A landscape with many valleys, sampled at points; each row gives a point and its height.
From any point a ball rolls to the lowest of the 2 points nearest to it. It stops when none of these is lower. Distance is the straight distance between rows; heights are no part of it.
narin h=253: [  3   1 -15  -5  21 -10  -5  -5  -4 -29  -1  17  -9 -19   7   7   7  24
   3  17 -24   4 -15  10  -2  12  -2 -13 -13 -21  -6  -1 -11   8  -1  -2
   5  -1  -9  -1 -10]
bamon h=815: [ -9   4   7 -11   3  10  -5  -3 -13  16   2  13   4 -12   7  16  -9  -8
 -16  15   1 -10  -1   7  -2   6   3   3  11 -28  -8   6  -2 -14 -11 -12
  10  -3  16  24  20]
megil h=598: [  0  -4 -10  14  11  16  -3  13  -3 -23  31  10  -4 -17   7 -17 -11   3
   2 -13 -12   1 -26  19 -21   1   7   9 -24  15   2  -6  -4 -15  -5 -13
 -15  -3 -13   1  -8]
vofep h=379: [  5   4 -19  -5  16 -20  -4   9  11   1   0   9  -7  -9 -22  20 -10  33
  22  11  -2   4  12  17   9  24  13  35 -17  14  -2   5   3   3  -5  -2
  -6  23 -13  -7 -16]
sigu h=506: [-20  -8  -1   8  11  21 -17   6  -6   4  33  12  -6  -9  10 -29 -30  10
 -24  -9   2  -1  -9   1 -20 -25   5   4   7  -5   5   3  -8 -18 -12  -1
 -12 -11  20   9  -1]
zoza h=168: [ -4  -3  -2  30   9   8   4  28  13 -23 -31  -3  -3  -6   6 -32  20  -4
   8  -8   0  17  -3  -6   2   8   0 -13 -16   9   8  -6   2   6   0   7
 -12   8  -5  -3   1]
guvo h=632: [-12  17  20 -14  -5  -2   7  24 -13 -11  -9 -25  12  -1 -14   2   8 -14
  -8  -9  13 -15 -20 -14  -5   9 -11  17   8  17   2 -11  25  24  -1  -8
 -16  -2  14   1  21]
tef h=570: [ 16  21  10   9  -8  -4   4  24  -1   3 -12  -2  19   1   8 -13  12   1
   6 -15  10  11  13 -12   6  19  -3  20   0   4   0   0  13  -2   8   1
  13  -9   0  23  30]
telu h=277: [  6  -4   4  17  23  11 -10  -6  11 -12 -20  14  -1 -11  -2 -29  24   8
   2  -7  -9  11   2   1   5   7  15  -2 -18   4   2   8 -21  -6  -4   4
   5   0   0   7   4]
vis h=444: [-13  -2   0   8 -11   1  -2   2 -16 -30  11   6   5 -16 -15 -21   7   9
   6  -7  13  19 -19   9  -4 -11   1  -8  10   0   9  -3  -8  49 -12  -3
 -32 -18  24 -10  21]
fero h=524: [  8   8  -9  12  -6   5  13  32 -12 -16  -5  -7  16 -20   7 -19   8  -4
  12 -11  11  10  -7   2  -9  15 -13  11   4  11   0 -23  18  10   5  -2
  -9 -10  -3   1  19]
Fafom h=388: [ -1  12 -22 -13  10  -2  -7   1   8   2  -2  17  -6 -13  -2  19 -12   7
  -8  20  -4 -23 -11  16   7  27   1  15   2 -14   8 -10  10 -10  -6  -1
  -6  18  -5   8 -19]
tet h=252: [ -9  -6   5  -6   7  16  10   0 -20 -10 -24 -12  -4  -7   7   4  16  -4
  -2  14  -8  31   6 -10   1  -6  -1 -17   0   9  -9   2   3   7  -1   4
 -24  11 -11 -20  12]
Rulo h=389: [ -6 -17 -19  18  -6 -16  13  17  14 -10 -18 -23  -7   8  10  -4   8   1
  10   9 -11  10  -1  -6   3  -9 -28 -30 -10  -1  -6 -19   9  17  13   4
   0   9   5 -27 -19]
zat h=437: [  8  15  -3  -8  -6   3  -8  -4  22   7 -15   8  -1   5 -14  19   5 -23
  -7  13  -4 -16   3  12  20  31   6  15   2  -3  21   4  27  -8  -5   9
  -2  23  -6  19 -12]
depu h=262: [-20 -14  16 -16  11  -7  13   7  -9 -21  -9  -6  -3  -7  -4   4   9  21
  -5  14 -18   7 -26 -13  -4 -19  -9 -20  -4  -6 -25  -2  -6  31  -7 -14
   1  -6  19 -14   6]
Mep h=327: [-16  13 -23 -13  28  -9  -8   6   4 -19   2  16  -9 -14  19   5  -9  19
 -14  18 -21  -8 -22   0   2  11 -10  10  -4 -20   3 -16  -8 -10  -3  -3
  -5   4   4  -2 -20]
Zirad h=517: [ -3  12  -1   2   3   8   8  11   1 -12 -14  -8   5  -4  20  16  -4 -21
   0  10 -15  12   3  -9   0  16  -7   4  -2  -4   0 -11  23 -18   5   3
  -9   8 -22  11   1]
pide h=619: [ -9   5   2  -6  11  -6  11   5  22 -23 -25   4   5 -14 -32  19   2  31
  10  28  -7  -9  17  -3  10  21 -11  15 -18  19 -15   4  28   3 -12 -13
   2  26 -12   2   4]
kalem h=515: [-17   2  10  28  -9   2   0   9  15 -19  11  -5   0   1  -5  -1 -12  -2
   6  -9  -5  11  -1  -4 -17   3  16   7 -12  14   3  12   0  -5  -1 -18
  -9   8  24  12  12]
Lilud h=382: [ 11  -4  -4   0  18  16   1  -5   5  43 -13  21   4  -6  -8 -10 -11  21
  13 -13   3 -12  26   9   6  13   9  22  -5   3 -11  -6 -10 -16 -12  -9
  16   9  -3  32  23]
mif h=638: [  4  -7 -12   7 -14  16  10   6   5  11  21 -11  -4   3   7  -4 -15  -8
  10 -11  -3   5  -9   9 -10  -4   6  11 -13  26  -5  -7   2 -23   6  -9
 -15   9 -10 -14 -11]
tagi h=555: [-23  -7  15  14 -11  -5   0  35   1 -19   7 -14  -4  12  -3  -3   0  -4
  -6 -16 -13   3 -21  -1  -6  -7   6   9  -9  28  16  14   8  22  -1 -19
 -17   2  24  -7   6]
zutu h=576: [ -7  17  14   0  13 -14 -10 -12   1 -31  12   4  -2   9  17   9   3 -24
  -9   8 -15   8  -8   1 -13   3  -5 -15  -3 -12  16  16  -1  -5   0   3
   1 -11 -14   4 -18]
Niv h=572: [-16 -10  13 -14  18  26 -25   2   5  22  29  14 -12  15  16 -35 -19 -14
 -19 -24  -1 -13   1   4  -2 -29   4   2   1   3  16  -7 -14 -14 -15   0
   8  -3   0  10 -10]
gufiz h=548: [ -9  14 -20   7   7 -14 -20  -9  17   4  -5  18   1   4   7  19 -12  11
  -5  20  -3  22  16   0   8  16  15   2  20 -28  18  13 -15  -4  -5   1
 -10  -2  20   8  -5]
luki h=669: [  4  -2 -13  -8 -22   4  21   8   7  28   6 -18   5   5  -4  19 -20  -6
  11   8   8  -3   3   8  -1   8   0   9  -3  22 -17 -13  22 -20   6 -11
 -10  18  -7 -10  -6]
mor h=459: [-13  -3 -17 -10  -3 -34   4  -5  12  -6 -24 -15  -4  16   1  11  12  20
   0  25 -19  18   0 -15  21  -6 -27 -12  -7 -16  -6 -10   5  31   7   6
 -12   5   3 -29 -14]
gof h=642: [-17  18   9 -20   9 -14 -12  -6  -5   3  -9 -11   1  21   8  11   8 -12
 -25   5  -4  -1 -16 -17  14  -4  -5  14   7   1  16   3  -6  -1   3   9
 -11   0  21  -9  -9]
Ludu h=190: [  2  17   8  -5  -3 -16 -17 -13  -5  -3   8  -1  14  14  -6 -18  13  -1
  -8 -19  22 -13 -16  -1   2  -7  -6   5  17  -2  16   9 -11  14   9  25
   7 -27  26   0   3]
suzo h=566: [  0 -19  -8  -6  -6   6 -11 -12  15  39  -4   4  -6   8  -2   9   7   6
 -14  16  -2   3  18  -8  20 -25  12   6  24  -9  18  -5 -19  -6  10   7
   8  11  31 -35  -2]
Lotas h=797: [ 10   9   2 -16   2  -9   1  -2  -5  13   6  19  -2  -3  12  19 -12  -4
  -2  10  -4 -29   4  15  -1  15  -9  -2   1 -36  -5   5   2 -10  -8  -5
  34  -6 -10  34   2]
kuvi h=633: [-12  -6  12  -2   5  36 -10  -2   3  21  17  12  -2   9  13 -14 -24 -34
  -9 -15  16   0  12   8  -4 -11  12  -8   2  -1  16  -4  -7 -19 -22 -14
  -8  12 -14  27   9]
fite h=868: [ 22 -12  -5  -8 -12   1  11  16  -7  14 -23  -8  -1  -4  -1 -10  25 -15
   2   8   7 -11  -3  14   8   6 -21 -27  -9   0 -10  -9  24   4   8  13
   9  10  -8 -10 -11]
rokog h=119: [-21 -15   2  -4   6  24  -4 -14 -24   1  -2  -3 -13 -10  12   6   0   4
 -14  16   1  24   4 -10  -8 -28   9 -23  15  -9  -8   4 -19   1  -4  -2
 -26   7  10 -20   9]
ferib h=773: [  0   8  15  -7   2  -9   9   6  -7 -14   7   1   6  -1  12   2  -3 -12
  -2  -3  -4 -31 -23   4 -12   0 -21 -17 -10 -20 -11  -9   8  -2   1   1
  27 -11 -16  27  -3]
funo h=481: [ 13  -4   0  11 -12   9  -5  -4 -12  15  29  24   5  -6  17  -4  -4 -25
  -1   2  11   6   7  22   2 -14  -1 -11   2 -19   7   9   1 -21  -6  -6
  16 -12  -7   5   3]
nav h=395: [ 18 -10 -29  18  18 -12  -7 -20  12  -6   3   8 -10 -12 -17  -6 -13  36
  16  -6   0  14  15   7  -3  12  22   7 -13  -4  -3   8 -28  -8   0  -4
  -9   0 -10   0 -20]
Rez h=600: [  7 -11  -4   3 -37 -19  16  15   8   4  13 -30   4  14 -15   1  -1   5
  14  -8   9  -8  -5   0  -6 -12 -12  -3   3  16  -3  -4  18  11  20   0
  13  -5  18 -30  -3]
tuso h=601: [  2  20  14  -4 -15   2   6  12   0  14 -11 -20  20   7 -13   3   6  -8
   2  -9  16  -2   1  -4   5  18   1  25   4  20   1   0  24   1   4  -5
  -7   6  16  10  28]
Der h=744: [ -6  -2  23  -8   3  16  -2  17  -5  -4  -4   4  -5   6   3 -12   8 -32
  -6 -10   7 -37 -18  12   1   1 -11 -22 -15  -7  12  -4  12   3 -10  -1
  10  16 -19  31   1]
dol h=613: [  4   1  15   5  -7  -3  10 -22  10   3  14  -5  -4   8  -2  15 -16  -5
  10  -2 -12 -12   9  -6 -13   0   7  -1 -13  -1 -23   5  -5 -20   1 -13
  25   6  -8  22  -2]
napuv h=286: [-16 -16   0  10  -9  19  -6  12 -24  -2  18  -1 -15  -2  19 -16  -1  -1
 -13  -5  12  11   0  -7  -6 -38   1 -21  16   7  12   7 -11   3   3   8
 -18 -11  -6 -25   4]
nud h=209: [  6  13 -11  -5 -21 -36  -1   6  -8   6   3 -17   7  21  14  28  -4  -6
  -6   5   3  21   4 -18   5   2 -10   4  21 -21  10   6   4   2  18   0
   4 -19  12 -11  -3]
rog h=342: [ 17 -10 -12   8  33  -3  -5 -26  13  -7 -21  12 -10 -16 -14 -21   8  23
   4  -4 -10  -2  16  -3  10  13  13   2 -23  -5 -11   2 -31 -13  -6   5
   7  -1 -17   8 -17]
Megi h=674: [-13   9   6  -4   0  -5 -12  20  -3  13   2 -16  -1  32  30  -5   4 -21
 -19 -11  -5  14  -1 -26   8 -21  -6  10  15   5  25   5  -5 -14  13  10
  -7  -7   4 -22 -11]
Sav h=228: [ 15  13  -7  15 -23  -6  11 -14   3   2   2  -9  14   0  -7  16 -14  -9
  17  -4  23   9  17   0  -8  20   9   4   9   0  -8   6  11 -10   8   1
  -2 -10 -13  16  14]
Bemif h=474: [-15  18   0  13   0  -7  -3 -13  11 -34  15 -11   2  10  -3  25 -14  -8
   4  -1 -18  15 -11   2 -17  19   9  15  -7  11  17  12   5   1   2 -16
 -29   5   3  -4   1]
zuvis h=390: [ 17   2  -5 -14  -5  11   2 -10  -6  52  -4  11  17  17  20  10  -3 -13
   4  -3   6   4  23   2  18  -2   3   5  21 -16   3  -8  -5 -20  -1   3
  22  -6 -13  16   8]
des h=366: [-22 -13  13   1  11   0   1  34 -18 -29  -8   1  -8 -18  12   6  12  -7
 -15  12 -10  -5 -26   2  -6  -5 -11 -21  -2 -12   1  -5   9  22  -5 -17
  -3  -1   9   1   3]
kos h=373: [-10   9  22  21  -7   2   5  10 -10 -38   4   3   9  -8 -13 -28   7  -9
   6 -19  24  -2  -6 -16  -9  -7   4  -8  10  17   6   5  -3  37  -8   6
 -15 -22   5  13  21]
Remin h=554: [ -4   2  -1  13   7   3  24  11   8 -30 -19 -21   5  -9   1   9   1  -2
  15   4 -19  13   3 -15  -7  16  -6   1 -20  21 -17 -12  23  -7   5  -8
  -8  10 -28  -3   4]
Mufe h=378: [-16 -14  -2  -1   4  -2  -5 -13 -11   3  13   7  -6 -15  -6  10 -14  33
 -13   9 -13  14  -2  -2 -12 -16   7   2  10 -17 -14  10 -18   4  -5 -19
   2  -9  41   0  17]
lugos h=502: [  6 -10 -10   6 -24  -9   7  -5 -15 -18   8  -9   6  -5 -11 -12  14   1
  13  -4  16  14 -11   4  -3 -14 -11 -23   9  -5   3  -6  -1  38   8   9
 -12 -16  12 -27   4]
kodaz h=265: [ 33 -15 -19   0  -3  -4   5 -32   5  23   8   4 -13  -5 -18  17 -16   6
  15  -3   7   0  26  16   3   7  22   5  -1  -7  -8   3 -17 -17  -3   4
   5  -2 -39  -5 -38]
Tib h=652: [  6  -5   1   3 -11  -2   3   6   3   9   0 -18  -2  19  14 -10  14  -2
  -1  -5  -2   8   2 -20   6 -25  -7  -4   4   2   8  -2  -7  -8  21  21
  13  -1  -1 -30  -6]
zamod h=480: [ 11   9   3   1   0  -9 -14   7  18  15 -15  17  -4   7   3  -2  12  -8
  -3   7  -3 -13  14  11  19  20   9   6  -3 -12  12  14   0  -7  -2   2
  21  11  19  17  -2]
tovon h=429: [-12  19 -16   2  14 -24  -3  -6  15 -26   5  -2  -2   2  -4  20 -11  35
  14   6 -21  15  -4  -7   2  19   7  28 -13  10   2   0  -6  11   2 -11
 -14   7   0  -2  -1]
Kap h=150: [ 24 -10 -22 -12  -7   1   1 -24  24  30   9   7 -15  10  -7   3 -12  -4
   2  -2   4 -15  12   9  13  -1  15  10  -8   7  -3 -14 -11 -15  -5   3
   7  15 -19 -13 -44]
nuz h=541: [  1  -6  15  11 -31 -10   7  -4   6  -3  35 -17  -6  20  -6   5 -11 -13
   3 -17   3 -24 -16   1 -16 -22  -3  -5  -8  11   5   8   5  -4  13   4
  16  -5   4  -9 -16]
paga h=278: [ 14 -10   0 -17  -8  16  10 -35  15  21  12 -13  -9  23 -13  -1 -14 -25
   6 -20   3 -14  -2   8   6  -6   7   4 -20  19   0 -15  -4 -18  -5  -2
   2  17 -28  -4 -25]
Pev h=456: [-19   1   4   9  -1   3   4  46 -27 -21   0  -2  -1 -19  20 -21   3  -7
 -12  -9  11   3 -16  -4  -7  -8 -16  -6  16   4   6 -18   7  22  -6  -3
 -16 -22   4   2  15]
Bopus h=596: [  8  -9  -6   2  10   6  11 -31  23  12   4   4 -12   2  -3  -1 -36   5
   1   0  -6 -20  19 -17 -14  -8   4   1 -13 -14 -24  -8 -14 -27 -13  -7
  14  14 -13  26 -18]
Peg h=562: [ 13   5 -24   4   6  -9   4   6   3 -20  25   4   0 -16  -5 -11 -10  26
  15 -16  -4 -12 -27  16 -14  14   1  16 -18  14  -8 -12  -5  -1   5  -3
  -1 -12 -13   1 -12]
pap h=618: [  1  14 -11   2  16  12  -6 -22  -3   3 -26  10  11 -19 -13 -20   7  18
  -5  -3  24   1   2  -2  -1  15   5   4  15  -9  -3  -3 -17   6  -8  18
 -15  -8  16   7  22]
Sutu h=473: [ 18  -7  -6  13   2   6 -19 -14  11  10  21   9   1   9  -7 -30   9   3
   5 -26   2  -3  -8  18   4  -7  11  13 -10  18  19   5 -19 -16   6   9
   9 -13   0  -6 -14]
rarev h=425: [  4 -18  22  12   4  17   3   6 -25 -17   6   2  -8   4   9  -8  25  -6
   2 -13 -15  23   0  -4  -1 -24  14 -14  -8  36   2  22 -10  17  -2 -12
 -16  -2 -21 -17  10]
sadon h=643: [  0  -3  -1 -12  10   5  12   5  15  12  -3   5  -3 -10 -14   0  -8  22
   5  15 -10 -16   7   4   4   8  -1  12 -24  17 -26  -6   6 -14 -12 -18
  11  25  -2   6   0]
vima h=595: [ -4   9 -21   4   1  -9   4  21  22 -18 -29  -9   7  -9 -28   9   3  23
  17  16   1  10  17   3  15  34 -13  20  -2  16   8 -11  35  19  -5  -8
 -20  21  -5 -10   7]
tem h=290: [ -1 -15  -8  28   0 -10  15  39  19 -19 -16  -2  -1  -7  12 -22  11  11
  17  -2 -12   9  -7  -3  -2  -1 -13 -20 -16   0 -10 -14   3  15   7  -4
  17  -1   8  -1  -7]
gige h=516: [  1   9  -2   6  18  -5 -19  -8  24  -4  -6  24 -11  -1   9   7  -4  -2
  -2  13 -24   8  23   3   8  18  19  13  -5  -9   7  10 -11 -18  -9  -7
  12  10   7  17  -8]
maziz h=312: [ -4  -8   7  -3   3 -12  -5 -24  -4   3   6   4   2  -2 -20   0   1  37
  -4  -3   0 -14  -3  -7  -8 -17   2   1  13  -7 -13  10 -19  18   5   5
  20 -18  37  -3  12]
dunad h=469: [  4 -21   4  -8  -6  37   8 -23   0  48  -9   1   5   5  -3  -2  -7 -16
   2  -2  12  -1  25  -2   6 -18   9  -9  10  -8 -10 -13  -9 -20  -5   0
   9  15  -8   5  13]
vog h=661: [  1  18  18 -15  -2 -23  15  18  -6 -21  -2 -25  18  11  -5  11   8   1
   2 -12 -12  -1 -15 -28  -4  11 -14  21  -3  18  -8  -6  17  22  11  -8
   2 -13   7  -2  10]
doz h=536: [  3  -4  33  -7  -6  -8  -4 -11 -11 -22   6   0 -14  13  11  18  17 -39
  -9   9 -20  -3   1   1  -5  -9  -1 -30 -10  -7   3  21   4   6  -2  -3
  11   3 -13   3 -17]
Zem h=460: [-19  -4  11   1 -12  -4  -2   7  -4   5  42  -7  -7  13  20   1 -28 -14
 -13  -8  -3  -8 -11  -9 -17 -33  -8  -1   6  -8   2   4  -3 -22   3  -3
  15 -18   2  -3 -12]
mub h=206: [  2  -8  14   4  14  -2 -13 -34   2   8  15  14   1   2  -1  -7  -5  16
  -5  -8  -9 -17  10 -10 -13 -28  -3  -5  11 -17  -6   4 -27 -11   7  10
  33 -22  11   7   2]
dum h=28: [ 17  21 -12 -14 -13 -14  -9  -5   0  21  -2   0  13  15  -2  -2   3  -9
  -7  -7  29 -25 -14  11   9  16  -9   5  17 -10  14  -1   4   2  10  23
   0  -9   8   6  -7]
Mig h=673: [  8 -16 -19 -15 -12  13  20   2   7  37   9  -5  -5  -3  -8   1 -28  13
   8   7   6 -20   4   7  -2  -4  -7  -1 -10   4 -29 -19   8 -24  -6 -12
   8  24  -9   0  -9]
ripo h=222: [ 12  15 -20  -1  -9 -36   4  11  12  -9  -3 -11  -4   6 -12  25  -5   3
  11   6   4 -18  -5  14   4  31 -12  10  -2   7   8  -7  22  14  15   7
  -2   8  -5  -2 -25]
tos h=591: [-30  -2   7  11  -1 -11   0  28  -1 -36   5 -17   1   6  -1   0  -3   3
   1  -9 -23  17 -27 -11  -9  -4  -6  11   1   5  10  -3   2  47  -7 -26
 -30 -14  18  -9  15]
sud h=346: [ -9 -14   9  -4  -1   2   8  18 -21 -14  -9 -19  -8  15  11  -1  21  -1
  -4  -6 -19  24  -8 -13   0 -17  -7 -17  -1  25   4   8   0  34   6  -7
 -30   7 -11 -37   2]
Nopa h=612: [-19  22  19 -25  15  -9 -12   4  -7 -15   0  -5  -3  13  16  22   0 -29
 -26  11 -14 -17 -21  -8   0   5 -15   6   1 -14  17  -2  12  -8  -4  -1
  -4   1  -6   8 -13]
Kov h=354: [ 23   1 -20   0   1 -21   7   0  -9  15   8   4  -5  -8  -4  21 -19  20
  29   1  15   2  20  11  -8   9   9  10   1 -13 -20   7  -9  -7   4  11
  12  -1 -29   1 -16]
Ramud h=573: [  0  17 -23  -5  12  -2 -10 -34   5   8 -13  10  10   1  -8  24  -9   8
  -7  14   8  19  10  -2   8  14  18   7  25  -6   7   2 -13  -5  -1  17
 -28  -5   2   0  -5]
nobev h=313: [ 14   5 -11   3  -1  -6   4  -7   4  34 -11   4   8  -1 -18   9 -11  20
  19  -3  24  -8  26   4   5  14  11  19   8   5 -14   7  -2  -5   1   5
   5   4  -2   9   8]
Korir h=66: [ 11  20 -18   1 -14 -31  -3  17  -1  -3   9  -5  10   5  14   7  -9  -2
   4  -5  12  -2  -6   3  -2  19 -13  11  13 -10   9  -6   9  -1  14   5
   5 -18   6   5  -6]
zama h=594: [ -1   9  -3 -10  23  17 -14 -27 -12  14 -23  21   9 -15  -3  12  10   9
  -9  14  -1  17  14   6  11  16  15  14  20  -5   3   2 -11  -6  -5   7
 -16  -1   7  11  23]
kino h=668: [  3  -7   0 -10  -7  19   2   3 -13  12 -11  -1   2 -15 -20 -33  17   8
  -7  -9  31 -11 -18  18   1  -4  -2  -9   6  12  -5  -6   0  18  -4  15
 -14   2  21 -14  13]
Kifis h=525: [ -2  -3  -8   8  -1  20  12  -3   8  20 -29  -1   2  -5   5 -13   1  -6
   1   9  13   8  17 -13   8   0   2 -10   4  -4 -13  -8   0 -22  -2  16
  -5  14  -4   1   5]
dide h=523: [ 20  -4  -6   6 -11  -6  -3  -7  -5  -6  41  11   4   0 -13 -18  -2  16
   8 -25   2 -15 -28  26  -6  -5   3  12 -17  20   1   4  -3   3   5   5
  14 -22   0  -1 -10]
pumuk h=677: [-16 -13  19 -17  -4  35  -4  18 -11  24   0   0 -20   7  21 -11  -4 -28
 -15  -7   2  -9   9   0   8 -18   8 -12   1   9   1  -4   0  -8 -16 -15
  -7  24 -10   9   9]
Rido h=850: [ 18 -22  12   5 -18  20  11  21 -20  11  -3   8   2 -18  -1 -13  26 -17
   5   5   8   1  -1  27   5  -4  -2 -23 -17   6  -8   6  21   3  -5 -11
   8  11  -4   0  15]
naso h=396: [ -2  -9   0  -3  -8  15 -10  20 -27  11  22   9  -6   1  32  -3   5 -24
 -15   1   1  19  -3  12   5 -24  -1  -4   9  -1  17   8  -1 -12  -1  -5
 -11  -8  -2 -21  -2]
lurus h=321: [  0   9   9  15   0   8  -9 -27   6   6   4  -2  12  15   3  -4  -5 -20
   2 -12  16  10  12  -8  -5  -3  10  -2  10  -1   9  10 -10 -21   3  10
  -3 -10  -8  10   3]
nula h=485: [ 12 -15  30  14  -8   8   7  -8 -15 -23 -10  -4  -4   2  -4   6  29 -26
   8  -1  -6  16  12  -4  -3  -8  10 -31 -15  13  -5  28   7  12   1  -2
   2   3 -21   2   5]
tum h=547: [ 13   6  10 -17   0 -12   2 -15 -16   1  -5  -4   6   0  -5  21  16   8
   3  10  -6   7   5   2   6   9   2   1   3   2 -11  10   3   9   6   1
   8  -4   4  -1  10]
Zab h=341: [-17 -17  25  -1  15   6 -15 -11  -5  -5  34   2 -10   9  10 -14 -11  11
 -16 -11 -18  -9  -4 -18 -15 -44   2  -5   4  -3   3   4 -22  -7   4  14
  25 -24   1  -9  -9]
vira h=580: [  2   1  26  -4  -2  -3   6 -37 -10  -5   2  -4   1   5   0  36   1 -14
   4  11 -17  13  20  -7  -8  -2   8  -7   3  -4 -20  18  -1  -9   4  -6
  16  -5  -6  13  12]
duti h=316: [ 15  15  -6  -7   4 -18   3  10  -2 -19   4   2   1 -13 -22  29   0  25
  24   3  -4 -12  -2  17  -4  34   4  23  -6   6  -3   2  25  14   5 -11
   8   8 -22   5  -3]
sove h=832: [  9 -11  14 -18  -3  19   9  10 -14  19 -20   9   3 -18   2   4  17 -10
  -5  19  -2 -12   7  17   7  10  -7 -15  -5 -21 -17   4  18  -3 -11  -7
  22  10  -1  17  24]
lalo h=641: [ 13  -3  -9   0   8  26  -4 -19  -9  16 -15  12   7 -17 -13 -32  10   1
  -5 -13  33 -18 -11  19   1   8   0  -9  -3 -12   0  -3 -12  -3 -10  18
  -9  -6  -6  12  13]
Zete h=560: [  2   7  -8   0   7   2  11 -26  18   9 -25   0   1   3  -5   2 -12  -7
   1   6   6 -10  16 -17   9  12   0  -2  -4  -9 -14  -4  -3 -22  -5  21
   4   6 -27  23  -9]
Patof h=476: [ -9  11  -2 -12   9  19  -1   9  11   1 -31  10   0 -10   6  13   8 -22
 -15  20 -15 -12   6  -8  23  18 -11  10   6 -19  10 -10  33 -16 -10   9
   5  24 -18  23  -2]
ralir h=403: [  2   0   9   2   9  10 -26 -31   5  19  27   7   2  20   1  -9   3 -22
  -8 -15   9   4   4   7  -3 -21  10   3  16  10  29   7 -18 -15   3   9
  -6 -13  -2 -15 -14]
golor h=611: [  2 -19  -4  10 -16  -6  -4  -3  27  11   3 -16  -7  19 -11  -4  10  19
   5   5  -7   7   8 -11  11 -25   4  -4   2  -2  20   2 -15   7  20  13
  12  10  20 -38   1]
tuza h=561: [  3  -8   3   3 -29 -16  17  11  -6  -4  -4 -18   8  -5 -10  -9   5  -5
   8  -1  22 -13  -2  -9  -8  -7 -20 -22  12  -6 -14  -7  12  23   9   6
  17 -13  21  -7   7]
farad h=147: [  3 -16   3  -9  13  -5  13 -10  -6 -30 -10   5  -4 -15  -8   2  17  15
   6  14 -15  -1 -23   2  -8  -4  -5 -37 -17  -7 -23   1  -8  24   0   0
   7  -1  -4 -10 -12]
zino h=712: [-17   1  12  -9  -5  17  -3  13  -2   6  -7 -11 -14  15  12   0  -2 -40
 -14   1   6 -21  -5   0   3  -5  -1 -12  -3  13  10  -5  11  -5  -6   1
 -23  24 -12   5 -12]
lise h=307: [ 20   9  -6  -1 -17  -9  -7  -5  -9  31   6   1  16  15  19  19   5  -8
  -3   3   9  20  19  -3  13  -3   3   6  28 -14  11   7  -2 -14  17   8
  11 -17   2  -7   1]
givil h=568: [  5  16 -16   7   5   3  10  15   6 -16 -29  -3  10 -25 -15  -6   5  19
  18   6  13   8  14  -5   2  35  -2  15   8   3  -5 -13  18   9  -2  -1
  -9   5 -11   4  21]
zitop h=522: [  2  -7  -7   1   4   2 -20  -1  11  34  -4  21  -5   1   1 -12   6  15
  -7   1  -3  -8  13   6  14  -5  10  14  11  -6   6   5 -19 -10   0   0
  17   2  35  -1   0]
poza h=505: [ -1   4  -2 -20   0 -30  12   5   3  -1 -20 -13   6   7 -14   9   8  36
   8  16  -4  10  10 -13  14  -1 -18   2  -2   9 -20  -2   4  21   3  -6
   7   1  11 -22   5]
Kufo h=443: [-23 -12   3  17   0   2  -1   6 -14 -19  18  11  -4 -18   9 -16 -16  18
 -11  -2   1  13  -7 -11 -17 -31  -1 -16   7 -19  -8   5 -13   7  -8  -2
   4 -23  24   2  12]
dutep h=299: [-14  21  20   5  10  -1 -17 -16 -11 -28   2  -2  10   6  -7 -11   9  -9
  -7 -16  22   7  -6 -11  -8  -4   6  -3  16  11  17  15 -12  22  -2  12
 -24 -19   9   5  18]

For each start below, name the point where the ball stops.
luki | Sav
Rido | mub
dol | zoza
fite | mub
tagi | dum
Mig | farad
Megi | rokog
guvo | farad
Zete | dum
